Points on a hilly landscape, in no order, each with its height.
From any point a climber steps to the highest of the 2 points nearest to it. It stops when none of these is higher. Distance is the straight distance between rows; heights are no part of it.
K533 height 628: [110 113 147 116 130 131 167 113 183 156 143 114  90 131 115 126 136  92
 143 137 142 144 134 112 136  97 131 123 154 151 139 108 111 106 148 125
 146 137 141 140 126 111]
K195 height 825: [ 96  95 156 142  58 139 162 124 124 121 123  98 196 187 180 117 133 121
 118  93 101 192 141 144  65 106 146 157  74  90  80 144 145  89  97  77
 130 122 162 123 106  69]
K911 height 382: [211  76 129  90 119 109  97 108 150 103  95 128 126 180  81 169 114 126
 136 140  70 142 143 160  72  88 140 156 167  93  50 137 130 134 170 132
 112 129 122  88 101 134]
K147 height 553: [132 138 149 115 147 143 109 159 160 133 109 122 160 166 140 127 116 134
 124 126 136 131 144 146  91  89 129  94 111 138 108 109 127 115 103 152
 122 157 145 122 118  87]
K948 height 412: [ 65  86 173 154  83 124 190  65 114 109 137 145  91 147  97 134 149  68
 131 125 132 177 120 101 178 117 112 130 112 103 116  98 131 122 197 105
 125 125 144  87 100  91]
K893 height 580: [167 149 148 100 170 144  93 129 101 110 118 158 150 113 105 141  89 129
 146 144 119  86 127 131 155 129 117  91 163  92 160 136 134 147 148 181
  82 105  88 127 118 144]
K586 height 566: [109 134 163 200 151 135 171 165  40 106 129 180 136 191 146 106 115 137
 115 140 136 120  91 157 170  81 115 101  82 135 143 130 155 177 101 141
 132 123 132  71 142  39]
K649 height 358: [ 87 177 109 143 153 127 120 164 118 136 115 143 105 151 134 146 149 148
  73 140 158 131 136 138 176 130 104  79 109 194 160  61 109 167 116 173
 143 150 202 100 152 100]
K922 height 121: [147 164  94 131 134 104  91 189 144 139 107 102 123 160 148 116 127 182
  78 116 135 151 145 158  93 139 123 116 105 169  92 105 103 124  80 126
 167 139 155 129 132 113]
K290 height 207: [189  82  94 173 128  80 170 164  76 125 152 124  70 158 108 131 152 103
 121 155 103 144  86 131 141 112  92 190 130 157  97 200 123 155 100  97
 159 113 118  86 145 150]
K261 height 452: [126 129 188 118 156 173  89 116 136 123 116 108 182 146 147 136  97 104
 138 131 137  96 135 160  80 102 133  81  82  77 104 129 147 120 111 157
 109 141  96 109  98 105]
K223 height 495: [132 187 100 117 174 159  81 160  83 109 128 170 173  64 153 129 112 179
 125  90 158  86 135 128 145 135 147 113 134 148 213 154 124 154  93 168
  62 124 113 194 140 122]
K782 height 293: [ 94 130 175 151 170 170 133 121 101 160 150 164 152 123 138 140 135 100
 141 130 166 108 103 127 157 123 120  88  92 101 189 128 156 165 121 173
  98 146 114 103 116 104]
K929 height 56: [137 132 130 153 118 104 103 164  78  88 107 113 130 153 144 117 127 163
 116 122 122 152 118 142 121 141  95 140  90 139  77 110 123 136 117  99
 152 119 126 111 118 115]
K272 height 463: [ 94  97 145 145  81  97 165  67 112 106 131 139  70 114  83 131 161  90
 139 131 110 182 125  87 191 150 107 150 132 112  95  81 111 133 222  99
 142 112 137  94 108 146]
K622 height 503: [ 94 173  99 113  85 116 141 120 148 103 138 124 109  66 116  82 116 192
 116 110 123 122 172  91 167 157 165 146 194 212 151 123 109  69 150  93
 138 113 146 220 130 131]
K849 height 728: [106  62 135 163  90 101 163 122 168 138 108 104 106 200 133 152 182  92
 116 138 114 185 141 139 103  78 133 149  82 130  57  92 135 136 149 118
 169 167 188  80 129 102]
K222 height 371: [101 140 221 160 133 132 152 109 131  95 149 105 149 124 137  74  67 111
 153 125 143 108 120 115 139 114 124 100  87 125  97 158 124  96 129 122
 129 101  79 143 102  54]
K646 height 403: [128 117 140 158 155 107 173 136 115 124 126 165  80 209 109 152 136 116
 106 160 127 139 108 142 178  60 116 102 144 165 137  88 131 182 143 168
 120 140 173  66 140  60]
K977 height 581: [ 82 161  89  77  85 163  69  90 162 164 101 146 142  80 132 146 155 153
 120 110 143 113 170 126 114 176 162  93 132 117 150  52 117 125 182 156
 132 173 175 116 142 189]
K74 height 569: [165 131  94 122 140 102 144 173 208 174 143  99  87 127 127 106 125 149
 115 137 137 131 150 138  88 111 146 144 153 188 125 153 110  93  97 119
 177 149 136 170 136 136]
K776 height 522: [ 79 147 113 106 130 169 103  93 150 155 121 155 135  90 129 146 137 126
 136 116 159 108 139 120 137 147 148 101 130 115 193  76 126 136 162 174
 103 160 150 128 134 162]
K767 height 290: [ 75 126 102 148 137 149 166 109 131 170 169 146 147  64 170 116 172 110
 168  92 166 117  99  84 125 152 160 170 104 130 212 158 166 130  96 107
 125 135 117 173 168 175]
K670 height 634: [ 97 135 174 115 115 131 127 118 191  97 114 107 123 162 103 127  96 129
 114 128 139 151 161 144 125 102 145  78 139 149  97  66 103  92 168 151
 119 135 161 126 100  57]
K66 height 352: [ 42 130 140 161 107 160 145 107  80 127 151 150 153  97 153 123 153 133
 135  94 172 153 111 100 153 172 126 134  76 121 171 108 148 128 150 116
 107 132 134 136 124 136]
K638 height 509: [125 133  67 127 123 125 132 168 148 149 120 156 114 155 130 144 179 145
 105 105 156 168 148 135 122 108 130 133 139 185 166  90 113 148 125 150
 136 166 194 128 151 100]
K735 height 633: [140 117 130 125 175 131 105 140  84 135 107 146 144 175 135 175 144  99
 105 177 109 121  98 160 149 113 105  83 116  81 140 109 150 196 113 173
 104 147 119  40 142 132]
K120 height 720: [139  89 125 136 150 119 200 147 224 169 155 103  68 161 123 125 122  91
 145 144 141 149 127 114 128  70 133 137 173 177 143 150 111 101 125 138
 156 153 141 151 129  91]
K607 height 379: [ 65 120 188 115  79 129 179  47 146  97 161 104 122  91 116 107 101  72
 146 107 130 143 139  85 178 155 143 139 159  94 136 131 122  65 207  92
 108  74 110 166  96 118]
K443 height 171: [157 104 144 189 150 107 173 162  82 129 148 133 107 163 132 101 130 101
 130 140 121 141  83 132 146 105  76 165  99 147 101 188 133 146  79 101
 151 108 101 110 138 105]
K122 height 246: [143 160  74 114 157 152 105 169 136 167 126 142 160  94 164 128 150 159
 117 105 148 116 128 133  89 132 147 136 114 141 183 135 141 147  73 147
 112 160 138 165 161 148]
K972 height 220: [176 115 140  95 142 133 102 105 120 134 133 126 140  89 115 138 108 106
 159 151 107  92 103 127 120 148 112 139 149  77 116 165 132 129 134 123
 126  99  64 130 126 193]
K984 height 314: [143 163 159 122 116  97 119 129 159  92 120  95  75 126 100  93  74 161
 122 133 108 124 149 126 146 152 113 125 162 182  60  99  87  81 139 103
 150  91 108 172 105 112]
K309 height 617: [113 152 119 108 101 119 135  96 137 104 125 141  82  98  86 118 119 162
 128 118 128 135 142 104 168 164 133 133 179 173 132  92  88  99 182 124
 126 110 144 156 113 135]
K513 height 431: [143 114 149  89 101 111 156  80 190  86 129 129  90 130  68 136  92 124
 141 123 112 150 160 109 146 114 144 127 225 137 111 103  88  89 210 142
 104 107 134 159  95  97]
K823 height 497: [113 122 153 111 149 170 118 124 180 153 129 105 171 127 156 132 122  99
 158 116 156 115 138 136  85 103 148  95  98  99 142 120 142 116 104 144
 129 160 124 147 114 105]
K204 height 363: [127 154 110 151 174  98 155 167 104 117 122 147  87 196 115 159 148 144
  69 161 130 136 120 141 185  91 116  99 135 193 149  93 108 182 103 168
 127 140 186  95 168  68]
K500 height 554: [112 100 175 131  99 115 156 104 180 105 123  96 126 203 117 130 108 100
 132 129 109 169 149 136 103  70 144 108 128 126  59  92 118  94 158 121
 142 139 163 107 102  45]
K841 height 708: [103 118  94  91  95 132 107  80 143 136 105 172 121  96  85 162 146 141
 139 111 130 138 151 107 143 160 160 125 179  93 168  64 130 143 235 162
  97 138 156 105 125 166]
K950 height 573: [113  76 133 131  88 104 160 100 190 134 123 117  98 194 110 152 160  93
 128 131 112 185 152 130 102  70 148 150 153 135  79  95 122 114 177 124
 137 151 178  96 110  69]
K427 height 557: [ 69 154 134 140 101 121 165 110 124  88 145 128  95  88 111  96 121 154
 117  91 140 148 136  86 179 165 133 143 161 180 142 122 106  87 160  94
 132  92 143 196 116 107]
K840 height 538: [150  73 141 158 118 138 165 141 143 148 117 131 146 204 147 134 131  97
 131 125 100 165 126 159  71  58 131 150  97 118  89 150 155 131  92 117
 138 174 145  97 122  86]
K415 height 422: [134 190 100 135 145 118 128 158 131 119 142 116  84  61 127  67 104 196
 119 132 131  69 141 110 165 152 119 143 173 198 156 175  97 103  90 106
 139  88  90 223 150 166]
K91 height 413: [193  92 147  91 141 102 108 110 176 113  94 116  96 194  84 170 111 124
 121 170  84 127 148 158 110  79 122 116 166 115  58  85 119 136 171 165
 118 132 148  77 113 112]
K511 height 656: [118  67 150 158  75 142 174 119 104 128 133 118 160 175 145 134 125  87
 138 115  92 181 123 137  67  93 133 168  80  97  80 181 153 112  91  80
 142 136 117 104 110  86]
K202 height 312: [132 172  71  99 162 139  70 147 138 204 118  97 143 111 162 158 163 133
  91 174 144  79 122 142 108 163 121  89 102 121 162 113 117 170  66 148
 150 156 139 101 177 208]
K262 height 504: [174 107 101 116 101  94 151 155 177 131 144 101 112 145 119 109 120 144
 131 125 113 156 149 129  84 117 155 168 161 152  89 171 123  78 108  84
 163 134 128 161 116 125]
K194 height 467: [ 79 170 168 141  93 132 114  98  93  87 130 100 146  87 137  86  94 158
 133 110 144 124 133 120 138 182 127 123  88 124  94 107 121  83 147  93
 121  92 115 158 115 130]
K200 height 464: [137 172  74 109 103 109 130 135 152 125 139 112 109  59 127  67 120 205
 126 111 111  98 165 106 130 155 168 164 189 195 145 161 113  76 107  96
 154 113 118 216 144 164]
K625 height 549: [129 104 115 128 144 139 119 120 107 148 103 158 134 144 120 161 168 103
 127 139 115 139 116 134 138 119 106 117 122  86 151 105 135 174 148 152
 112 155 132  79 134 158]
K294 height 262: [122 132 102 143 136 144 149 131 118 137 146 147 127  78 139 117 155 137
 151 112 145 114 112  95 140 143 133 157 151 147 204 155 137 124 122 113
 116 130 109 176 147 153]
K824 height 282: [137 157 158 132 129 101  97 133 154  94 107  88  87 147 112 110  95 151
 108 139 118 145 146 146 130 147 110 104 116 153  41  79 101 111 144 116
 161 113 139 115 114 119]
K954 height 245: [203 120 102  93 168 114 112 135 138 173 130 106 112 108 121 140 126  90
 122 175 102  93  96 140 117 143 130 148 156  77 126 179 117 141 100 131
 145 133  71  99 130 216]
K168 height 501: [115 119 202 195 131 127 196 130  62  87 130 180 101 194 118 110 103 118
 115 153 117 118 101 156 184  61 123  97  97 130 121 118 151 169 144 146
 130 112 141  52 122  17]
K310 height 649: [107 165 152 163 162 132 133 176  82 125 115 165 158 171 157 122 118 148
 105 122 162 130 115 158 149  98 127  92  80 147 155 121 148 163  79 162
 126 140 147 102 138  47]
K11 height 461: [101 169 127 119 152 172 108 107 114 116 142 157 185  57 144 130 115 154
 156  87 163  95 137 115 131 148 167 117 130 127 207 139 144 126 123 153
  67 124 119 196 126 131]
K930 height 532: [152 169 116 101 155 146  85 153  99  95 122 167 161 114 111 127  94 179
 120 116 132  94 146 135 146 127 131  97 167 132 172 137 114 144 131 177
  61 115 115 162 119 109]
K206 height 447: [147 106 169 163 134 127 197 123 106 128 136 179  98 200 103 131 115 100
 138 147 119 130 106 137 166  49 115 111 142 153 135 140 139 157 136 149
 120 122 137  81 121  36]
K319 height 129: [143  89 100 167 101  91 156 148  39  91 144 140 112 104 122 103 137 132
 162 115 127 136  96  95 161 154  87 180 123 145 129 203 143 126 121  58
 150  65  96 124 123 133]
K730 height 638: [157 106 101  99 141 118 165 155 242 159 140 114  91 131 122 118 112 128
 124 128 135 158 159 133  96  75 161 133 203 192 136 144 105  84 129 132
 149 154 149 183 128  90]
K233 height 673: [ 90 107 157 124  50 131 119  98 116  91 111  94 197 177 153 130 134 118
 118 100  92 187 155 144  76 135 141 138  78  57  54 107 146  93 149  81
 119 119 140 103  99  93]
K314 height 294: [133 171 154 120 140 114  77 136 171 133  92  67 100 148 120 130 108 127
  90 166 126 107 142 160 124 136  82  74  99 144  43  70 106 131 116 136
 174 123 147 100 129 154]
K135 height 646: [157 158 137  78 161 143  54 102  95 123 103 130 148  87 111 155  87 136
 145 159 116  85 130 139 139 179 120 101 162  65 136 102 120 148 151 167
 100 105  95 107 119 201]
K382 height 695: [ 71 157 108 123  76 122 133  79 119 126 126 140  77  83 101 113 158 149
 112 118 124 156 146  94 178 192 139 145 164 165 144  60 109 112 194 110
 147 130 153 136 137 164]
K712 height 527: [ 44 148 179 121  62 145 118  88 107  83 134  85 173 116 159 102  98 127
  98  95 138 160 147 124 129 181 148 114  83  93  92  84 127  63 158  97
 103  99 146 139  94  97]
K844 height 190: [173  82  50 124  92  89 154 147 105 143 161 143 124  96 119 103 165 138
 150  99 116 133 114  98 111 157 152 217 168 144 164 215 154 107 119  72
 156 114 111 145 139 171]
K995 height 168: [129 191 112 130 142 114  90 158 106 145 125  97 144  80 160  95 121 171
 108 125 135  84 110 134 117 171 116 130  93 145 115 145 133 121  69 105
 164 116  93 162 167 185]
K232 height 77: [138 125 114 164 111 102 123 180  82  97 100 139 145 202 148 123 140 171
 106 112 107 181 126 170  96 113 114 150  86 156  74 107 127 145 100 113
 143 137 177 108 135  71]
K292 height 635: [116 123  76 105  96 122 128 111 149 141 115 169 117 110 106 139 176 153
 131 100 132 153 148 110 143 155 153 151 189 131 173  94 127 138 188 141
 114 149 164 132 146 147]
K801 height 341: [187 116 129 136 164 129 133 156 124 145 157 120 130 112 135 116 123  98
 151 138 132  98  96 123 108 131 117 168 135 113 136 210 143 122  81 110
 131 114  68 148 134 161]
K167 height 265: [174 143  59  71 153 145  72 170 168 181 112 141 160 110 154 153 145 149
 108 117 130  99 145 147  65 130 164 115 135 122 176 134 123 146  88 170
 127 164 146 139 155 172]
K916 height 286: [149 158  54  67 149 135  62 159 132 174 103 143 155 123 149 166 158 145
  94 149 112  99 148 139  96 158 143  93 141  94 166  99 117 174 117 171
 131 158 146  93 159 200]
K420 height 209: [189 111  78 103 124 117 129 141 151 144 137 136 141  97 126 117 135 135
 144 111 112 117 128 113  98 135 164 187 175 131 148 194 141 105 118 108
 138 133 106 166 133 165]
K535 height 428: [ 95 201 134 123 171 151  87 115  98 159 125 120 127  73 132 134 110 140
 127 156 156  65 108 134 162 172 109  89 114 111 166 113 113 152  92 160
 112 115 104 141 162 192]
K777 height 249: [131 108 148 151 120 146 147 131  86 115 156 137 186 101 163 107 119 129
 177 102 141 118  96 112  99 123 127 161  92 109 140 202 162 122  93  96
 101 100  86 165 122  98]
K910 height 460: [173  85 138  83 104 102 127  74 158 101 114 127  97 126  68 152 112 114
 160 142  92 145 143 121 131 116 139 150 202  91  97 113 109 111 209 142
 119 107 121 122 104 148]
K359 height 380: [115 144 107 162 120 102 163 146 118  84 149 117  84  80 121  60 115 179
 130 108 140 117 136  91 181 153 105 157 164 210 144 169 110  91 105  89
 147  83 107 226 135 125]
K304 height 295: [131 118 140 146 133 131 185 129 178 150 179  78 147  90 150  97 107 114
 160 112 147 112 122 102 104 121 153 168 127 137 153 206 140  83  82  90
 147 116  85 205 123 123]
K499 height 347: [164  96 143 102 170 164 106 126 126 150 142 137 190 107 146 151 108  97
 178 128 128  86 108 137  84 106 146 136 110  65 157 191 165 136  98 144
  88 135  60 133 114 157]
K589 height 169: [164 108  73 140 106 101 137 155  86 111 163 118 135  76 145  78 132 170
 153 101 127  98 115 102 120 166 137 191 139 153 150 224 157  96  87  66
 147  86  81 179 137 171]
K307 height 384: [ 86 165 167 130 175 147 108 101 133 167 130 105 119  93 135 133 123  95
 128 168 151  81 102 129 162 158  99  86  83 109 137  99 119 153 105 151
 145 128 105 112 134 191]
K426 height 222: [105 175 133 144 154 148 121 161 127 144 136 129 153  90 162 102 118 155
 132 105 164 113 118 135 107 136 135 124 101 153 158 150 137 127  75 131
 125 127 113 174 144 124]
K643 height 145: [140 193  99 118 143 114  95 172 152 160 116  84 131 109 148 103 119 176
 103 134 138  97 148 142  89 150 133 125 114 176 109 127 116 109  63 111
 172 133 132 166 155 156]
K410 height 570: [113 149  80 116 130 118 132 141 127 142 118 175  98 127 107 147 162 153
 102 111 139 150 139 119 171 139 122 121 166 178 178  76  98 157 167 152
 116 149 173 131 149 131]
K811 height 395: [145 100 148 115 148 127 107 129 193 159 100  80 104 164 128 156 135  67
 120 175 122 114 136 145 106 103 100  93  91 103  80  91 126 144 120 145
 168 170 149  79 116 148]
K378 height 340: [144 135 128 130 135 117 109 156 194 156 107  74 106 179 133 127 130 113
 102 154 127 128 153 154 101 112 112  98  88 160  62  77 107 123 102 144
 178 155 174 104 131 124]
K417 height 502: [165  85 125  86 100 104 135  78 184 149 116 120  78 130  74 153 150  79
 143 156  95 142 134 121 123 124 138 157 177  79  82 103 129 138 192 135
 151 136 122  86 115 181]
K878 height 448: [120 135  47 123 150 116 127 173 145 186 113 147 101 164 136 163 190 124
  80 142 142 144 139 135 146 120 112 106 122 178 184  85 103 182  99 166
 149 177 201  98 183 136]
K78 height 195: [124 168 125 154 162 143  94 159  97 157 136 105 171  85 181 110 130 153
 125 115 161  86  94 139  93 155 127 131  53 122 137 171 155 140  34 118
 134 129  91 162 159 171]
K119 height 374: [ 64  97 181 131  80 138 172  57 106 106 147 129 138 114 126 124 128  72
 139 111 129 166 128  92 160 134 134 133 107  71 135 121 140  91 189 109
 103 104 126 122 100 102]
K793 height 344: [151 145 121 143 111  85 154 136 140  92 149 114  64 115  99  90  98 157
 130 136 113 132 136  99 166 141 104 163 175 192  96 143  92  91 127  86
 169  82 108 185 119 126]
K648 height 640: [123 164  82  70 102 136  68  87 152 151  93 168 128  93  90 157 133 156
 137 123 112 105 162 129 126 176 156 107 176  98 140  65 116 140 202 175
 121 143 154 105 132 204]
K321 height 204: [165  99 122 112 102 136 114 121 106 107 127 141 161 106 121 131 123 124
 156 113 109 124 124 121  97 139 138 151 140  75 121 163 152 114 146 112
 114 111  93 138 110 147]
K203 height 306: [176 103 114 132 181 138 138 158 113 168 143 145 135 146 136 152 138  85
 127 151 124 108  94 138 111 108 117 140 129  98 162 192 140 163  76 143
 119 143  89 113 147 154]
K987 height 453: [192  94 116  77 151 104 116 117 179 156 106 116  92 167  81 173 131 102
 127 175  96 119 129 138 115 106 130 130 185 103  92 111 103 154 160 158
 132 152 131  84 127 175]
K46 height 140: [161  97 136 174 118 102 160 143  33  80 138 138  99 138 121 109 119 111
 153 146 113 140  86 122 163 126  72 165  99 130  93 182 130 159 121  80
 147  66  96  90 122 112]
K915 height 559: [126 101 140 101 123 142 142  85 194 161 118 116  90 115  91 150 140  78
 144 141 117 138 132 108 140 115 124 116 174 107 120  86 118 129 180 149
 142 142 136 114 115 160]
K169 height 740: [134 158 135 104 144 134  85 110 121 124 109 118 112  97 113 134 112 131
 118 157 116 104 123 135 149 165 106 104 134 103 100  96 120 137 147 135
 132 119 105 111 121 182]
K383 height 271: [144 119 154 160 147 153 168 138 132 123 179 126 168  92 163  99  96 126
 178  99 152  85 121 107 103 104 143 160 121 125 172 228 153 101  74 102
 101 107  79 208 128  94]
K614 height 274: [178  96  92 118 151 111 133 142 149 183 136 132 111 137 129 157 162  90
 120 158 113 131 100 135 111 123 124 149 137  98 140 156 118 166 112 129
 155 159 115  91 152 187]
K332 height 626: [143 124 118 147 171  96 142 167  94 129 123 125  96 195 125 156 160  99
  89 194  99 140  99 149 168 112  92 111 104 143 112 122 125 195 100 139
 146 137 144  68 156 121]
K193 height 224: [204  65  75 106 107 122 133 143 109 108 136 162 149 114 108 126 129 150
 169 101 111 118 127 112  96 116 159 189 194 121 160 218 142  98 127 104
  94 107 100 160 118 146]
K96 height 330: [114 139 172 156 116 133 164 119 138 108 153  88 135 104 129  91 103 119
 156 116 140 119 123 108 134 130 118 146 120 143 117 173 125  95 111  96
 146  98  77 181 115 101]
K509 height 225: [137  99 139 133 130 160 133 134  93 123 131 151 172 134 149 137 129 113
 159 109 129 133 114 130 100 108 123 146 101  93 136 171 154 134 115 129
 104 142 100 118 122 105]
K318 height 629: [100 161 146 146 143 126 115 119 106 123 124 123  87 120 123 123 126 130
 111 153 135 130 122 129 171 157  91 100 108 146 118  80 111 147 138 123
 145 122 126 101 129 157]
K863 height 241: [182  83 114 143 128 100 145 150 123 142 124 132  84 175 114 155 152 115
 119 151 102 151 106 137 123 106 110 163 136 125  95 147 122 152 110 109
 144 143 124  85 133 142]
K196 height 98: [139 168  98 144 129  93 102 197 105  94  96 131 121 192 150 131 141 209
  76 118 117 166 136 167 115 124 112 115  87 192  73  82 109 159  98 133
 151 140 190 110 147  89]
K819 height 774: [139 140 115 140 169 116 114 169  86 121 109 143 143 187 138 142 144 147
  88 150 117 132 106 165 128 103 112 112 107 143 121 128 134 177  87 152
 116 138 139  91 143  96]
K710 height 429: [ 84 142 148 115 114 172 129  83 137 119 139 135 161  75 142 124 124 127
 154  94 147 124 141  97 137 162 173 127 141 114 175 120 153 103 154 127
  81 124 125 179 120 138]
K252 height 378: [197 108 141 119 169 141  99 145 106 124 134 116 174 116 137 129  90 114
 144 134 119  76  98 157  82 115 119 141 121  82 114 214 150 130  79 125
 106 103  56 129 122 144]
K942 height 552: [130  72 142 166 115 122 147 140 148 144 104 123 119 210 152 157 163  94
 112 147 107 158 125 162 102  67 110 134  63 110  78 117 145 166 103 133
 164 183 168  59 121 106]
K117 height 716: [ 89 134 158 111  79 130 133 114 159  86 123 102 160 156 133 120 105 156
 108  89 130 179 172 133 114 121 171 110 152 143  94  83 105  75 172 117
 103 121 182 155 100  48]
K254 height 239: [140 162 103 124 177 134 134 162 137 149 159 132 121  82 137 113 121 149
 130 128 156  93 122 125 129 135 125 139 153 172 194 178 119 126  74 141
 122 124 102 189 156 148]
K636 height 415: [103 157 199 142 123 148  99 105  98  70 128 102 154 115 129  94  65 130
 132 119 140 120 130 133 130 146 113  99  78  97  70 129 132  93 143 111
 119  94  89 124  97  87]
K711 height 533: [ 92 134 126 143  97 118 136 102 132 123 130 129  76 125 105 128 154 123
 118 123 135 167 128 110 168 151 109 128 119 142 106  64 112 132 184 106
 157 135 159  99 126 144]
K796 height 345: [ 93 159 129 122 161 154  75 119 137 188 127  96 155  94 172 153 142 105
 116 167 152  68 123 135 113 155 111  76  63  95 131  94 143 161  77 149
 148 157 122 109 156 200]
K153 height 320: [122 116 174 148 175 173 133 114  92 154 159 151 178 112 152 143 119  88
 168 127 147  77  85 124 116 103 125 106  84  72 179 180 160 157  85 153
  85 134  73 123 129 122]
K553 height 475: [ 75 168 132 120 140 157  96  98  95 153 134 159 109  73 131 136 135 133
 119 132 153  98 121 120 164 180 114 105 113 120 188  87 133 149 142 151
 113 138 129 122 141 187]
K423 height 150: [154 108  72 156  94 106 123 160  38  83 149 156 157  95 150 103 133 174
 155  89 125 124 107 103 125 161 108 189 121 133 147 218 153 125  92  70
 111  74  94 146 130 138]
K838 height 400: [101 157  80 124 154 123  93 155 113 153 106 135 114 162 140 169 177 128
  72 163 140 137 143 139 163 125 103  69 108 143 159  61 108 193 108 171
 133 167 194  62 175 140]
K560 height 357: [211  77 107  93 118 108 122 126 154 112 118 139 124 149  91 148 107 128
 155 117  94 143 139 136  83  98 148 159 198 107  88 166 124 107 160 125
 108 125 122 132 112 116]
K37 height 440: [ 67 126 150 144 108 142  95  86  86 100 121 165 111 123  95 141 130 117
 113 120 151 142 134 141 177 162 121  97 118  95 147  55 130 141 219 165
  88 140 150  76 110 135]
K803 height 488: [ 83 124 146 145 128 143 116 112  88 113 112 159 143 136 130 138 149 114
 118 124 138 148 118 138 151 139 115 100  87  94 139  78 144 158 158 154
 107 153 154  78 113 126]
K351 height 240: [160  92  90 131 121 127 159 140  88  99 154 156 119 107 115 118 133 143
 163 100 129 127 124  92 143 121 130 172 179 154 183 187 134 123 136 111
 106  95 108 169 133 118]
K136 height 414: [184 121 178 120 174 147  78 135 110 126 111 116 181 148 142 143  96 111
 143 152 105  90 116 159  84 100 118 103 108  67  87 168 152 137  99 148
 102 117  72  97 111 126]
K158 height 631: [116 130 126 122 103 133 134 148 174 112 112 104 163 153 143 112 122 155
 116 102 131 168 161 137  83 110 150 121 130 150  94 110 121  91 130 113
 136 143 166 155 112  70]
K392 height 406: [ 92 107 177 103  97 142 168  57 169  82 152 130 110 113  89 130  84  89
 155 122 121 131 155  92 176 130 155 112 198 118 144 125 112  68 208 134
  91  90 114 164  88  93]
K71 height 459: [156  84 140 134 152 126 102 156 158 141  88  97 142 206 146 167 153  85
 107 176 108 116 125 175 100  72 110  89  79 102  80 113 150 172  85 154
 148 176 152  55 128 121]
K103 height 588: [ 85 127 158 107  52 124 102  76 104  84 109 100 196 123 143 122 120 139
 120  88 102 166 151 129 105 176 154 122 111  66  62  93 146  76 183  79
 103  93 136 130  98 118]
K251 height 391: [ 51 130 148 132  86 158 130  83 129 134 137 113 172  88 156 121 146 121
 127  95 142 152 139 105 116 172 161 122  85  92 144  96 141  98 144 108
 119 125 144 146 118 134]
K102 height 321: [ 68 142 135 162 144 158 145  98  85 129 166 163 160  57 158 129 144 135
 165  90 170 121 101  97 154 158 135 137  83 120 213 135 161 140 117 126
  94 123 115 166 146 139]

Call two points neighbours if one is among the 2 nearest of the other. Go from one point of each pair to the other, from neighbour to neighbour, staying as high as possible. Name the lowest point that can't be avoided.
K849 / K819 | K782
K169 / K120 | K119
K382 / K169 | K711
K849 / K117 | K500
K117 / K195 | K840

For each start below, name the point where the climber stops.
K167 | K841
K824 | K382
K321 | K195
K290 | K117
K767 | K169
K972 | K117
K153 | K117
